Each row is a point on a tangle of strands that fork and nearly touch. The rows are in no order.
Points whose rows are less than 142 apart are linked; no others are. Some points are linked to none.
Z_795: [ 18 -42  26  -2   6 -16 -33  27  20  26  -5   0  -3 -28 -32  46  -1  35
   9  24  -4  10  18 -25  -3  33  -7  11  -1   9  13  -1  -7  21  24  50
  27  -4  16  19   7  -9 -21 -11  -5  -6   0   8 -16  -6  48 -11 -48   0
 -18  15 -43  32]
Z_695: [-20   7 -41 -26 -36  36  38 -24 -33   7   2  -1   2   6   2 -44  -5  15
   0 -29  11 -17  26  46   0  -1  10   1 -17  19 -14 -40 -31  38 -15 -47
   8  48  -4  -7  19 -19  17  -7  -1  -4 -25   5  -4 -17  -2 -10  26  12
  -4 -12  42  -4]
Z_196: [ -2   0 -11 -15 -21   2  -2 -13  -6 -28 -22  -8 -32  15   2 -29  -4  12
   7   7 -14   7   3   2 -14 -11  15  22  39 -42 -36  31   5 -10 -38  -4
  -7  -9   9 -34   4  -2 -10 -17  33 -23  -4   8  17  14 -15 -10  20   1
 -17  19 -22 -17]
Z_935: [ -2   3  19   6  64 -12   2  19  20  -8  28  33   3 -14 -10   4 -17 -45
   9 -18  20  16 -21 -35   0  17 -10 -24  17  16  22  -3 -11 -31  29  23
  -1   2   2  27  -3   7   1  -7  -7  17  16 -25   7 -21  -3   1 -41   1
  41   0   9 -11]
Z_543: [ 11 -10  15   8 -27   6 -12   7   9  20 -13 -10   0 -33 -23  30   8  46
   4  25   9  -2 -15  -3 -16  23  -9 -20 -11  10   9  -8   2  27  11  32
  23  -3  10  12  12 -20 -24 -10   8 -12  11   7 -27 -19  35  -4 -23 -24
  -8  24 -40  15]
Z_126: [-28  32  24   5   0  48 -10  38  -6  27  21   2  14  -9 -23 -23   9 -30
  46  30  34  17  -9 -12 -36  -9 -29   4  21  -9 -33 -46   0   3   7   6
 -19 -12  12   9   8  22  -4  53  22 -26 -14   5  -1  -7  24 -10 -37   9
  19  -9  15  61]
Z_242: [ 25  82  32  29  23 -25   7   1   2 -20   6 -28  -9  27  22  20 -10 -32
  18  -4  35 -43 -48 -46   1  -9  12   4  -1  31  18  11  41  -5  -6 -26
  21  -4 -26  11 -17  17  15  19  31   3  15  26  25 -13   6  -8 -28  19
  29  -9 -25 -11]
Z_868: [-41 -13  -9 -28 -11  39  20  23   1   0  21  41   7   2  -8 -30  28 -10
  33  -4  35  60  22  18   8  -9 -27  17   4 -23 -41 -34 -36  25   5   3
 -32   8   8  -3  -8 -16 -15  43  -5  -1  -8 -16   3  -8  -2  19 -45  29
  20   9  55  37]
Z_327: [  1   1  11  15  47   9  38  31  17 -25  19   9   6 -30 -26   1 -10  -4
  19 -19  23   1  -4 -18  18  23   1 -19  -3  44  36 -16 -37 -20  19  17
  26   1  -2  -2 -13 -21   4 -19 -17  20  -9 -17 -10 -36   6  15 -32  -1
  49   3  38 -21]
Z_382: [ 16   3 -11 -18   4 -23  14 -22  10 -24  -2  15   5  18  21   2  -4  -7
 -23 -34 -22   3  -3  -1  42 -28  -5  -8   2 -14  18  38 -10 -22   2 -19
 -13  -6  23  -4  14   0  18 -25 -14   8  -4 -20  -8  20 -39   5  21  11
  16  31   9 -36]
Z_980: [ -6 -30 -10  -5 -18  17 -14 -12 -24  42   2  -5   4 -29 -28 -26 -16 -11
 -31  27  -3  17  13  14 -58 -20  -5 -26  15  -3 -12 -18 -26 -37   6  26
  -9  11  15  30  17  45  19  -7  -5 -16  -9  10  -1   7  17  -3  40 -58
 -19 -16 -16  11]
Z_631: [ 14   6  35  35 -21  10  18   0   5 -16 -32 -47 -11 -19 -47  19  19  66
  36  20   8 -19  -8   5 -10  55  34  24 -11  17 -10 -24  28  27 -13   8
  63 -27   9  -4 -28 -68   4  25  20 -18 -26  36 -50 -32  33   3 -48   8
  -2  29 -39  35]
Z_497: [ 41 -18  36  21  24 -19  -7  27 -10  -6 -14   5  26  -4 -22  -8  -3  25
   2 -16   5 -11  45 -43  -2   6  24 -13   5  35  36 -23  -4 -28  -9  23
  39  -3  36   4   7 -25   8 -40   0  12  10  14 -27 -17  24 -42 -13  23
 -11  12 -36 -16]
Z_610: [  3  60  20   5 -12  46  -4  18 -17  20   0  -8  24   6  12 -24  27 -23
  41  15  43  -3 -15  -2 -24 -23 -22   8  16  -1 -19 -38   9  15 -11 -33
  -2   3  10  -2  -1  10   2  36  25 -23  -7   7  10 -20  17 -19 -29  19
  29  -7   7  54]
Z_534: [-24 -37  -7 -21 -25  28   3  17  24   4  21  35  -2  -9   6   5  37  -1
  38  -6  17  46  -3  25  29  22 -27   6 -14 -31 -38 -16 -30  48  18   6
 -23   6  14   4  -8 -22 -18  46  -9 -14   4  -9  -5 -14  -3  34 -43  26
   3  14  34  43]
Z_313: [  9 -26  23   4  18   3 -14  34 -11   5 -11  -2  21   8 -26 -15   7  39
  16   2  -3   0  79 -35 -11  11  36  13   3  50  18 -36  12 -28   3   3
  22  -1  28  -9   9 -18  -1 -32  -3   7  -4  37 -27 -22  32 -55 -18  38
 -29 -12 -32  11]
Z_749: [ 33  16  33   2   6 -28 -41  21  48  -9   3  13   8   1   4  54  33  15
  36  27 -14  26 -28 -28  37   4 -19  23  14 -19  26  30  37  25  24  13
 -18 -31  20   5 -26  -9 -22  26  -7 -10   9   0   3  24   2  -4 -55  27
  20  28 -42  62]
Z_303: [ -3 -24  12   1  26 -15 -44  22  43  28  20  31  19 -16  21  44  13  -9
  17  -5   8  17 -24 -11   5  30 -22 -33 -12  -1   8  -4   2  34  48  36
 -26  -8 -13  24  -2   2 -29  20  -4  -2  33 -25   6  -7  21  14 -41   3
   5  -6   6  28]
Z_131: [-61 -41 -23   1  21  14   7  -8   4 -15  22  17 -24 -22  -6 -20 -43 -13
 -22   6 -29  15 -10  28 -24  24   3 -12  -5 -19 -27   8 -33 -12  17  29
 -34   9 -23   3   6  36 -13 -11 -19   6 -23 -40  -6  -1 -29  29  32 -33
  -2 -23  50 -45]
Z_304: [-26  -6 -16   5 -47  44   8   6  14  19  16   5   3 -20  11  18  33  12
  23   5  28  -4 -24  37   7  13 -31   4 -49  -5 -24 -28 -14  68  30 -12
  -8   9 -24   3   1 -24 -12  51   5 -23   1  -9 -22 -26  10  29 -25   4
   4  -6  30  35]
Z_414: [-39 -39 -16 -13   8   7  -9 -27 -37   9  -4 -10  -5  -3 -17 -41 -15 -19
 -58  22 -46  27  46  41 -52   5  10   8   7  -4   3 -19   2 -59 -13  -3
 -17  -4   1   4  -1  35   5 -28 -37  20 -18   5  -1  15 -21   4  81 -55
 -58 -55   3 -22]
Z_184: [-58 -54   0  -2  20  21  22  12  12  -6  23  23  -1 -29 -15  -6 -18   6
  -6 -10  -4   3   9  22  -9  30   3 -15 -29   9 -19 -12 -40  13  32  22
  -8   7 -33   1   7   0 -11 -10 -14   6 -12 -30 -11 -17  -5  24  13 -10
   2 -20  52 -39]
Z_725: [ 29  35 -13 -15 -10 -12  15 -22   0   3  -8  10  12  14  31 -11  10 -27
 -13 -32   4  12 -18 -13  45 -48 -16 -17  14   2  32  26  -3 -21  -5 -31
 -14  11  19  -4   1  -1  16 -18  -1  16   8 -21   4  17 -32  -6  -5  21
  62  32  -2 -15]
Z_853: [ 12  19 -12   7 -36  20  11  13  16  -2   5  12   8 -16   9  36  32  23
  26  -4  23 -12 -60  20  31  22 -10  -6 -37   7   8  -6   0  63  38 -10
  -4   1 -31 -13 -27 -49 -30  33  -7  -2   5  -8 -23 -24   5  54 -23 -10
  23   0  16  16]
Z_12: [-15 -32 -12 -11   9 -12  16   3  18 -48   4  28 -13   5   0  -1 -11  14
  -6 -26 -38  14  13  -4  36   1   1   5   1 -13   5  32 -23 -13  11  10
 -20   3  33 -13  10 -13  -5 -29 -12   9 -12 -15 -19  10 -34   1  28  10
   6  26  13 -56]
Z_257: [ 29  38  33   7   2  -9  12   3   9 -49 -13 -34  -4  11  -1  19  15  37
  48  -9   8 -16   8 -21  22  11  37  33  19  -6   6  17  31  13 -23 -18
  50 -32  21 -29 -32 -51  11  16  30 -20   3  40   2 -13  17  -6 -23  24
   7  44 -55  20]
Z_653: [ 37  26  22   5  -1 -68 -26  22  36 -40  -7  -2 -16  -3   3  55  12  32
  26  36 -16  12 -33 -26  39 -13  -8  33  23 -29  19  66  34   3   6  27
   1 -32  22 -16 -35 -17  -8  12   7 -22  22   7 -12  21  -7  -2 -42   4
  28  52 -59  20]
Z_425: [-44 -39 -12  -5 -13  35  27  -9  10  21  15  24  15 -39  -2   2 -23   8
  -4 -12  17  -3 -17  31  -1  23 -16 -47 -37  11 -13 -25 -61  37  24  17
   8  28 -28  -6   4  -9   3  -2 -18  -2 -15 -41 -23 -24  -1  33   8 -27
  24 -13  51 -17]
Z_178: [  1  -7  20   3  50  24  30  39  38  -9  10  24  10 -53 -11  18  -1  -8
  26 -20  32  25 -26  -8  16  33  -2 -31  -6  13  15  -2 -39  16  30  34
  12  -6 -12  -6 -41 -39  -7  16 -11   8   6 -33 -13 -40   8  50 -60  -4
  69  19  36   2]
Z_221: [ 21  11  33   9  22 -14 -40  41  42   9  23  31  11  -8  15  53  27 -13
  25  19  11  27 -36 -31  23  21 -21   6   0  -7  23  12  27  19  45  21
 -27 -25   8  15 -20   3 -23  38  -2  -3  18  -8  -1  -6   8  16 -67   9
  28   9 -13  56]
Z_669: [ 41  20  28  34  20 -12   2   3 -18   0 -22 -10  20  -3  -3   5  -3  -8
  -9  -7  24 -24  -6 -32  -8  -7  11 -36  -4  43  42   3   1 -23  -3  -4
  43   3  13  12  -5 -13   7 -30   8  11  21  16  -9 -24  12 -24   9   4
   3  -2 -39 -24]
Z_663: [  4 -27 -17 -36 -27  -2  30   9  26 -26  22  16  10  26  23  13  31  21
  10 -25 -20  27  21   0  69  -9   2  34 -13 -14   6  15 -12  22   9 -24
 -21 -13  43  -4   5 -35   9  12  -7 -11 -15  -4 -15  16 -22  14  -9  52
  -3  36  24  17]
Z_301: [  7   7 -19 -12 -33 -22  11 -21  19 -51 -13 -21 -41  10  27  -4  -1  31
  18   3 -17 -13 -16  15  24  -8  21  43  29 -49 -39  62  21  19 -31  -8
  12 -17  -1 -54 -23 -28  -7 -14  55 -26  13   7   5  20 -16   2  25  12
   3  32 -22 -28]
Z_7: [ -7 -20 -24  19 -17  17  24 -24  -3  27  -6  -7   1 -24  -1  16 -21 -15
 -33 -12   1 -15 -51  34  -4   7 -12 -47 -35   4  17  -1 -34  25  15  10
  11  22 -33  16   2   2  -1 -23 -25  21  -1 -41 -12  -9 -10  23  37 -49
  24 -20  38 -41]
Z_328: [ 13  42  -1  14  37 -20  13  -3  11 -12  11  13  -7 -18  -6  -7 -20 -59
  -2  -3  18  18 -50 -29  -2 -26 -14 -32  26  18  29  12 -16 -44  15  14
   7   5 -22  -2  -1  21   8 -20   7  27  12 -37  24  -3 -12   2 -27   1
  77   7   2 -24]
Z_359: [-31   4 -16   1   0  41  25  19 -15   6  24   5  14   2  -3 -28   9   5
  12 -19  22  -9  38  19  -3  -8 -14   0 -22  31 -12 -48 -21  14  12 -16
   0  23 -12  11  28   2   7  25 -13 -13 -13   2  -9 -27  14 -10   7  21
  -8 -24  36  15]
Z_992: [ -5 -13 -13   3 -21  21 -21 -13 -19  60  11   7  23 -31  -4 -11  -3 -27
 -28   9  13   9 -12  11 -40 -15 -28 -50 -11   1   4 -28 -27 -10  14  23
 -11  19   7  34  21  27   9   5 -10 -15  14 -11   0  -6  18   1  12 -47
   0 -16  -4  29]
Z_925: [-21  40   2 -20  36 -42 -19  25   2 -41  -4   1 -41  28   5 -29 -22 -11
  -7  20 -21   9  27 -32  -2 -30  24  43  42 -19 -22  33  29 -73 -31  -5
 -23 -20   2 -17   4  34  -4 -10  14  -1   9  18  39  22 -27 -14 -11  10
   9   5 -14 -18]
Z_324: [ 18  49  23  21  -2 -17  26  20   2 -32  -2 -38 -18  21   4  33   2   9
  23 -18  32 -54 -25 -12  13  24  18  14 -14  32   4   8  24  28  -4 -22
  36 -21 -31   0  -7 -25  14  12  21  -5   8  36  13 -33  20   3 -12   9
  12  -3   6 -19]
Z_824: [ 23  -1  34 -15  23 -12 -41  35  15  10   2   1   9  33  -6  28  10  19
  34  27  -8  21  37 -53  -3  -8 -10  36  44 -10   0  27  40  12  -5  17
   6 -17  27   6   9  29 -11   7   9  -6 -18  38  33  22   9 -37 -47  40
 -25  15 -45  73]
Z_106: [ 17 -37  19  23  21 -41 -20   8   3   6  -7   4   0 -40 -18  20 -45  20
 -38  24 -12  -8  -1 -14 -22   5   2 -23   3   6  19  21  -5 -23  10  52
  30   0   7  24  10   8   1 -44 -11   7  22  -8  -7  10  29 -18   6 -37
 -23   8 -32 -48]
Z_888: [ 36  43  18   0 -20  15  32  -4   8 -36  -9 -19  17   9  15  13  45  14
  45 -28  14  -2   5 -12  50  -7  15  17  12   5  27  10  25  21 -14 -30
  20 -36  32 -28 -40 -52  15  14  28  -7 -16   9 -11 -13   2   1 -25  35
  40  48 -27  34]
Z_326: [  8  39 -10  16  19  18  -9  -7 -39  45  19   3  18  11  23 -30  -1 -66
 -17  -6  17  -9 -14   5 -19 -31 -35 -27 -16  -1 -19 -45   2 -30  -3 -15
 -32  15 -12  40  17  46  18  46  10  20  -2 -23  30  17  -8 -19 -12  25
 -10 -43  45   4]
Z_222: [ 22 -67 -15 -20 -11 -30 -33 -34 -40  46 -41 -14  19   2  -3   1  -8 -13
 -61   5 -37  25  36  15 -31 -12  -3 -15  -5 -16   5  19   9 -13 -16  11
   0  -1 -12  34  24  22  23 -31 -32  18  24   8  10  57  14 -28  70 -21
 -80 -14 -28   4]
Z_243: [  9  22 -25   1  17   6  -3 -28 -51  41   1  -8  16  14   1 -53 -10 -67
 -45 -16  -6  22   3  25 -37 -27 -16 -18  16 -10  -6 -30  -8 -59 -16 -11
 -24  12  -4  28   7  45  34  18 -12  28  -5 -16  30  19 -26  -1  31 -16
 -12 -56  25  -3]
Z_966: [  5  32 -32   7 -30  19   7 -35 -23  46   8   4  11  -4  33   5 -10 -40
 -32 -11  20 -19 -50  33   2 -20 -31 -40 -31   2  13 -22 -14  23   6 -21
  -2  31 -38  17  16   6  11   1 -33  25   8 -25  12   3 -12  22  21 -30
  27 -29  31  -9]
Z_928: [-32   7 -16 -19  12  -3  -1 -10 -12 -32  -1   8 -33  26   1 -38 -15   4
 -11   9 -29  11  28   4 -13 -15  18  33  27 -24 -33  16  10 -42 -22 -15
 -23  -4   7 -26   7  23 -24 -22   4  -1  -6  11  14  15 -33   6  29  -4
 -29  -8   7 -24]
Z_867: [ 33  27  53  30   2 -18  14   8  -1 -35 -25 -51 -14  -5 -30  28  10  60
  33   3  21 -27   5 -14  11  38  48  43  -6  10   3   4  33  20 -30   4
  75 -34  19 -18 -44 -62  16  12  14 -12   5  46 -25 -29  23  -5 -45  17
   5  37 -53  20]
Z_530: [-60 -63 -11 -15   3 -10 -24   1   5  -1  -8   9 -30 -24 -33  -8 -37  42
 -37  53 -48   2  50  11 -46  30  12  37 -17   7 -11  -3  -1 -20   4  33
 -17   8  -4 -14   8   9 -37 -38 -24  16 -26  19 -14   7  -1  -4  24 -34
 -59 -13   8 -43]
Z_195: [-13  17  39   7   3  23 -11  36  18  -2   2  12   7 -26 -41   1  29  -9
  47  27  26  40 -28 -18 -20  12  -9  15  23 -12 -16 -24   1   7   6  18
  -9 -25  16  -5 -23  -9 -17  36  11 -19 -16  -7   2 -23  27   5 -60  23
  44  15 -17  71]
Z_549: [ -1  39  20 -25  44 -53 -27  27   8 -35  11  -6 -26  37   9  -4 -22  14
  17  15 -17   3  44 -48 -10 -27  38  59  45 -11  -8  38  41 -54 -33  -6
   4 -25  10 -27   1  24   6  -4  14 -14   3  40  33  17 -20 -20 -38  26
  -2  26 -49   2]
Z_41: [ -4   8 -12   3 -40  26 -19 -14 -12  62  21  25  28 -23  26  13  -2 -30
 -13   5  32  -3 -47  20  -8 -16 -37 -53 -23   3   6 -38 -18  35  18   7
 -23  32 -23  23   9   3   3  15 -36   8  25 -33   2  -9   4  28  -6 -39
  28 -13  18  12]
Z_334: [-46 -44 -30   0 -25  31  35 -38 -26  -4   6   4 -14 -15  -6 -25 -27  -9
 -30  -2 -18  21 -20  58 -17  10  -5  -5  -5 -34 -13   3 -37   7 -13  -2
   0  32 -13 -14   7  18   1 -28 -26  19 -42 -22  -4  17 -29  19  62 -28
  -5 -12  33 -41]
Z_626: [-14  22  -3  14  -6  -3  24  13 -13 -31  -5 -27 -18  10 -15  15 -13  21
  10  -6  10 -44  -1   4  -3  18  20   8  -9  15 -14   2   1   9   2  -1
  21  -4 -25   3  25  -6  -3   3  21 -18  -3  12  -1 -22   7   6  21  -6
 -12 -10   8 -23]
Z_293: [-52 -48 -11  -8  12   6 -12 -24 -19 -23 -10   0 -26 -11 -24 -16 -24   9
 -48  35 -55   3  48  33 -41  22  26  23 -10  -6   3  -3   8 -44 -12  10
 -14   5  -3 -18  -1  19 -26 -46 -20  19 -34  18 -16   3 -30  -9  68 -31
 -50 -37   3 -59]
Z_438: [-14   3 -26 -19  19   9   1 -41 -43   7   1   1   3  48  15 -71   4 -23
 -36 -39 -28  -3  53  40  -1 -14  27  13  -9  -2  -4 -26   0 -30 -51 -64
 -28  16  -5 -13   0  29  29  -5 -27  32 -11   3  27  23 -39   3  74  -1
 -40 -60  35 -20]
Z_633: [ 17  20  11 -12 -37   8 -36  10   7  31  -6  41  10 -14  18   9  41 -17
  25  19  27  42 -56 -11  12 -14 -38 -19  10 -29  14  -7   8  17  11   0
 -33   3  25 -15 -17 -13 -31   2  -9  -3  14 -26 -10   5   2  12 -44  -5
  49  22 -30  39]
Z_644: [ 18  35  -9  30  23  -1  20 -15 -28  10  -7 -27  16  24   6 -27  -8 -45
 -11 -21  12 -46   1  -8 -18 -16  13 -26   4  31   8 -13  17 -32 -18 -28
  18  19 -19  13  12  35  30   6  10   1   9  17  21  -9   6 -19  31  -3
   1 -39  10  -5]
Z_473: [ 22  43  -8  25  18 -11  -5 -17 -32  22   8 -14   9  27  32  -5   5 -63
 -11 -22  17 -39 -19  -7  -4 -18 -11 -26 -19  17  -3 -26  29 -11 -12 -30
 -16   8 -20  39  17  40  25  40  23  21  20  -7  26  17  -6 -17   6  21
 -17 -43  20  -4]
Z_830: [ 29 -59  -7  -5   3 -39 -16 -25  -4  -8 -46 -28   6  27  14   9 -11  25
 -31  -6 -28 -31  40  -7   4 -17  38 -18 -18   0   8  37  24  -1 -35  -4
  25  -4  -8 -12   9 -18   8 -48  -6  11  41  19  -8  37   9 -31  62   7
 -67  27 -36 -39]
Z_502: [ 28  52  -8  11   1 -17  27 -22   8 -15 -19  -1  -9  -1  13   2   2 -39
  -5  -7  12   1 -48 -20  22 -44 -11 -18  29  17  31  28  -2 -22  -3 -16
   5   2 -11 -18  -8   1   1 -29  17  25  14 -32  18   4 -20   2 -10  -3
  78  20   3 -27]
Z_64: [ 25 -49  -4 -11  11 -43 -40 -13 -26  44 -26 -20  23  30  23  -7  14 -28
 -53 -18 -32   2  47 -12  -7 -29  13 -17  -5   8  21   8  33 -27 -14 -11
  -6  -6 -25  30  37  30  19 -16 -23  28  33  15  25  52  19 -34  55  11
 -71 -19 -30  -5]
Z_617: [-17 -58 -11 -28  -2   7  18  16  33 -42  12  32 -19  -9 -10  -4   9  38
  16 -15 -33  37  20  14  36  29  12  25 -13 -16  -5   3 -33  20  15   9
 -18   0  34 -18  -7 -29 -20  -5 -13  -4 -18 -13 -28   3 -11  13 -22  24
  -7  36  23 -12]
Z_362: [ 37  36   9  12  12   7  12 -23 -16   8 -17  -7  36  21  39 -23   3 -17
  -4 -31  24 -48  12 -20  -1 -17  13 -46   5  39  45  -2  13 -16 -28 -44
  31  18  16  -2  -4   6  34 -16  10  13  21  31  14 -21  10 -38  25  12
  -2  -3 -27 -17]
Z_666: [ 10  -6  -4  10  -7  20  27  20  35 -29   3  13  -2 -35 -17  32  21  26
  27  -2  12   9 -42  16  25  35  -6  -9 -22  -3   2   3 -27  44  29  16
  10 -13 -13 -12 -29 -48 -15  21  -4   1  -1 -24 -30 -28  19  51 -42  -5
  38  23  15   7]
Z_214: [  2 -16   3 -10  -8  -1 -33   4  19  49  15  44  30 -25  44  23  19 -30
  -4 -18  21   4 -39  -3  10  15 -22 -53 -28  14  31 -14 -10  41  43  12
 -41  17 -15  24  -6 -12 -16   0 -41  18  33 -30  -9 -12  11  39 -28 -19
  31  -7   4   9]
Z_281: [ 31  25  -2  13 -12 -57 -24   4  33 -25 -11  -2 -31   5  12  59  -9  13
   4  18  -4 -10 -49 -12  27  -3 -20  16   5 -36   6  51  27  20  20  10
   0  -8 -18  -3 -10  -6 -18  -4  21 -15  37   4   3  17 -12   1  -1 -17
   2  27 -34 -17]
Z_103: [-37 -24 -39  -7 -39  42  35 -29 -31   6   1 -15  -1  -7 -13 -39 -18  20
 -23  -3 -10 -11  20  47 -18   1  16  -6 -27   6 -22 -32 -30  18 -13 -22
   0  41 -10 -14  22  -2  18 -19 -11   0 -33  -7 -18  -5 -11   3  57 -13
 -16 -23  36 -30]
Z_123: [-25 -71 -10 -30  15 -13 -35  19  24  12   0  24 -26 -10 -29   9 -22  45
 -19  24 -43  22  51 -13 -12  31  11  30   7   6 -13  21 -10   2  19  42
 -10   5   7   8  24  14 -33 -37 -12   8 -10   2  -7  25  18 -11  -8  -5
 -51   0   1  -5]
Z_135: [  2   6  16  26 -22  10   3   2   8   2 -17 -35 -21 -24 -43  32   2  60
  22  35  17 -21 -17   1 -25  31   6   3  -8  11 -12 -11   5  14   3  25
  46  -7   3   0 -12 -31  -2  16  19 -29 -18  17 -45 -23  29   9 -33 -24
  -3  18 -30  10]
Z_90: [-27 -14 -32  -6  17   4  -3 -33 -45  18   3   0   2  22  -3 -51  -6 -37
 -47 -15 -33  22  30  38 -25 -14   7  -6   4 -20 -11 -13   2 -45 -31 -29
 -31   5 -14   9   6  37  19 -16 -26  30 -13 -13  25  37 -33  -1  68 -29
 -37 -56  30 -17]
Z_758: [ 35 -29  39   1  14 -17 -47  23   7  20 -11   4  26   0 -14  40   2  17
  13  35  -3  16  23 -47  -7   6 -11   9  20  11  19  19  15   7  15  32
  16   3  22  21  12   6 -13  -4  -1  -4  -7  22  10  16  42 -36 -44  16
 -28  10 -56  56]
Z_546: [-12 -62  -7 -21 -11   0 -34 -11 -14  59 -13   1  -2 -16 -22  -4 -15  -4
 -51  30 -35  30  37   3 -53  -9  -9  -8  13  -1  -6   6  -7 -24   7  43
 -12   6   5  33  29  44  -2 -15 -15   4  -8  11  25  35  20 -15  35 -38
 -66 -14  -6  18]
Z_545: [-20  40  -3  14   2  57  29  23 -16  11   9  -6  25   2   2 -22  17 -13
  35  -8  49 -27  24  15 -11  -7 -22   9  -9  34 -11 -60  -9  31   4 -37
  -3  12  -6   6  10   5  25  44   2 -23 -26  14  -6 -37  20 -18 -16  43
   9 -25  47  36]
Z_551: [ 22  29  -5 -26 -29  -9  19  -8  20 -25  11  -7  12  40  36  14  43   9
  18 -29 -18  -2   3 -14  67 -26  -4  30  11 -29  14  34  13   9  -7 -29
 -13 -28  46 -26 -14 -34  12  17  25 -26  -5  13  -5  13 -20   6   0  47
  13  53 -14  19]
Z_522: [ -1  19   0  22 -34  -1  25  -4   6 -25 -12 -46 -43  -7 -27  31 -18  56
  11  23  22 -49 -29   9 -17  26  14  21  -3 -10 -36  17   6  24  -9  10
  42  -4 -20 -20  -7 -34  -7   9  45 -43  -8  30 -22 -21  20   7  -1 -30
  -1  15 -27 -24]
Z_547: [ -7  16 -29 -12  11   1  25 -49 -15 -26   0 -14   1  54  26 -54  -8 -26
 -26 -48 -33 -17  34  14  34 -19  23  16   8   1  -3  18  14 -27 -46 -54
 -16  15  -9 -28  -5  26  24 -19   0  20 -10  -3  31  24 -46   4  61   7
  -8 -21  29 -35]
Z_621: [  3  35 -25  14 -50  23  13 -35 -21  34   5 -19  -7  13  27   0  -2 -12
  -7   6  17 -37 -49  31  -3 -28 -28 -14 -15 -13 -25 -18  -1  32 -11 -20
  -6  10 -23   1  18  15   0  28  20 -17   0 -18   6  -2  -7  15  20 -17
   5 -28  28   5]
Z_842: [-20 -54  -6 -20  22  -6 -31  13   4  16  24  27  -3  -5 -19  -7 -16 -10
 -17   3 -25  29  25  -7 -19  10  -7  -2  11 -11 -12  -7 -14 -21  22  30
 -34  -4  -5  26  25  37 -27  -5 -20   5  -2 -16  17  11   7  -3  12 -14
 -46 -16  21   4]
Z_654: [ 22  35 -10   2 -32 -49  -7 -17  27 -39 -12 -16 -26  26  23  24   3  12
   8   7  -8 -19 -50   1  40 -20  -3  35  11 -43 -22  68  26  13 -15  -8
  -6 -18 -12 -30 -21 -15 -17   2  43 -32  39   2  13  24 -21   6  14   4
   4  22 -18 -22]
Z_620: [-13  36 -33  16 -29  38  27 -16 -22  23  12 -30  -5  15   3 -27 -16 -27
  -1  -2  22 -41 -14  32 -17 -24 -15   1  -5   4 -48 -40 -11   6 -20 -22
 -12   8 -25  -1  13  42  12  38  28 -22 -19 -11  12  -2 -12   6  28 -17
  15 -37  53   2]
Z_72: [ 16  19  31 -22  35 -33 -25  28  17 -25  -1   0  -1  39   7  10  -1  25
  29  13 -13  11  45 -50  19  -9  22  46  36 -12  15  27  31 -20 -10   1
   4 -26  37 -15   4  15   5   5  10 -10 -13  39  19  15  -2 -29 -38  43
 -20  35 -43  34]
Z_476: [ -8 -29 -16   1  19 -22  21 -41 -22 -34 -21 -13  -6  28  22 -39 -15  -3
 -40 -27 -49 -30  49  19   8   3  46   5  -8   4   6  24  15 -36 -42 -33
   4  -3  -8 -24 -14   5  18 -48 -14  30  -2  12   1  18 -45 -13  87  -9
 -35 -21   2 -66]

Follow the links from the first point to the second, and from the first to the third. Name the last point that the two ways share.
Z_620 / Z_301 / Z_476 => Z_41
Z_324 / Z_12 / Z_925 => Z_135
Z_749 / Z_195 / Z_473 => Z_41
Z_243 / Z_131 / Z_620 => Z_966
Z_626 / Z_925 / Z_328 => Z_135

A fork is a point with three links, a tip a point with one. Leave the first point through the second and follow the links. Name the first fork or tip that comes.
Z_196 / Z_301 => Z_41
Z_534 / Z_304 => Z_135
Z_725 / Z_502 => Z_868
Z_184 / Z_131 => Z_195
Z_610 / Z_545 => Z_966
Z_669 / Z_362 => Z_90

A fork is a point with three links. Follow the links from the first point to the second and name the forks in between, in order.
Z_334 / Z_243 => Z_966, Z_41, Z_546, Z_90
Z_425 / Z_749 => Z_966, Z_41
Z_522 / Z_654 => Z_135
Z_928 / Z_359 => Z_41, Z_966
Z_90 / Z_925 => Z_546, Z_41
Z_326 / Z_546 => Z_90

Name the points in between on the shortest way along the links from the first point to the second, in order.
Z_281 / Z_476 => Z_653, Z_749, Z_221, Z_303, Z_214, Z_41, Z_992, Z_980, Z_546, Z_842, Z_123, Z_530, Z_293, Z_414, Z_90, Z_438, Z_547
Z_610 / Z_966 => Z_545, Z_359, Z_695, Z_103, Z_334, Z_131, Z_184, Z_425, Z_7
Z_72 / Z_12 => Z_824, Z_758, Z_795, Z_543, Z_135, Z_631, Z_867, Z_257, Z_888, Z_551, Z_663, Z_617
